Points on a hilly landscape, in no order, each with its height.
A ball rolls from a point to the lowest of its 4 nearest points, and stops where none of them is lower. Distance is the straight distance between rows; heights are no part of it.
Z107 height 57.0: [ -1 -19  35  -5 -28  27 -20 -34]
Z516 height 15.2: [ 12  42 -42   6  15  -8 -26  54]
Z235 height 46.4: [-29  29   6  11 -11  12 -27  -2]
Z653 height 32.3: [ 25  11  -4  12  -4   7 -11   0]
Z910 height 39.6: [ 10 -61  28 -22   3   2  31 -22]
Z186 height 60.3: [ -2  29   1  10 -16  24 -39 -10]
Z182 height 9.2: [ -8   6 -10   1  15 -19  28   7]
Z648 height 17.6: [ 20 -17  17   5 -22  20 -16 -29]
Z324 height 21.3: [ 22  11 -26   6  11 -24  15  21]
Z251 height 49.3: [  6  -8  15   6  -5  13   4 -15]
Z745 height 41.6: [-12 -45  27  -8   5  -1  35 -18]
Z646 height 34.5: [-24  46 -11   9   3  10 -40  27]
Z965 height 30.5: [ -4  28 -15   6  10   4 -12  14]
Z661 height 64.7: [ -8  12  21   6 -23  19 -30 -26]
Z645 height 47.2: [ -6 -58  40 -16  -8  16  13 -30]
Z334 height 45.6: [ 12   7  15   9 -31  26 -29 -24]
Z313 height 16.3: [-10  31 -44  -4  24 -31   2  46]
Z849 height 13.6: [ -7  -2 -14  -7  16 -35  46  11]
Z112 height 16.7: [ -6  39 -30  12  10   8 -47  42]
Z14 height 32.8: [ 23 -14  -3   4   7  -4  23  -7]
Z203 height 58.2: [-22 -11  27  -6 -17  16  -8 -19]
Z712 height 37.0: [ 25 -50  19  -6   4   3  30 -21]
Z274 height 17.1: [  6  33 -31   2  14 -18 -13  34]
Z414 height 33.7: [ 21 -30   4   5   1  -2  21 -14]
Z228 height 21.1: [ -8  32 -23   9  20 -14 -16  35]
Z826 height 38.8: [ 36  24 -33   7  12  -6 -13  17]
Z991 height 43.4: [  5  10  -1  15 -12  14 -17  -9]
Z263 height 43.5: [-18 -11  12   6   1   1  11 -10]
Z245 height 54.9: [ -1 -82  52 -37  -9  26   5 -38]
Z290 height 18.0: [ -4   6  27   1 -45  31 -43 -37]
Z366 height 15.5: [ 10   2 -21  -5  21 -34  39  11]
Z971 height 53.9: [  6 -45  43 -12 -16  24   2 -39]
Z924 height 35.4: [  0 -24  10   4   6  -3  35 -11]
Z962 height 33.8: [ 17  29 -24   6  10   3 -25  15]
Z264 height 62.2: [-15  -4  20   5 -21  16 -10 -21]
Z966 height 38.9: [-21 -28  16  -6   0  -5  34  -8]
Z793 height 53.6: [-23 -63  46 -18 -15  18  15 -29]
Z909 height 28.2: [-20  40  -8   1   5  -3 -21  24]
Z261 height 53.8: [-42  36   8   4 -17  15 -34   0]
Z142 height 16.8: [ 0 10 -6  8 13 -6 14 12]
Z45 height 53.0: [ -7 -16  24   0 -15  12   6 -25]
Z907 height 15.9: [ -8  20 -24  -3  23 -26  14  22]
Z376 height 49.1: [-37   3  18   1 -13   9   1 -20]
Z111 height 17.0: [  2  14 -27  -3  16 -29  18  19]
Z231 height 10.1: [ 10  27 -41  -1  17 -22   5  30]
Z81 height 26.3: [ 47 -39  -9 -10  15 -31  47  -4]
Z822 height 19.5: [ 25  -9 -19 -14  13 -37  46  16]
Z673 height 58.6: [-22  26  11   4 -17  15 -31  -8]
Z352 height 30.2: [ 25 -28  -4  -3   8 -14  36  -6]
Z490 height 24.9: [ 15  15 -17   8   8  -9  -3  14]
Z356 height 28.6: [-12  47 -51  -7  23 -10 -45  69]

Call two points neighbours if one is among the 4 nearest of the other. Go from one point of each pair to the other, from neighbour to neighbour, staying as low as possible. Name the highest point that can't be avoided.
Z182, Z648 | Z334
Z231, Z182 | Z907
Z516, Z231 | Z274

For each start below, name the point where the ball stops.
Z646 | Z516
Z414 | Z182
Z962 | Z231
Z826 | Z231
Z203 | Z182
Z490 | Z182
Z909 | Z231
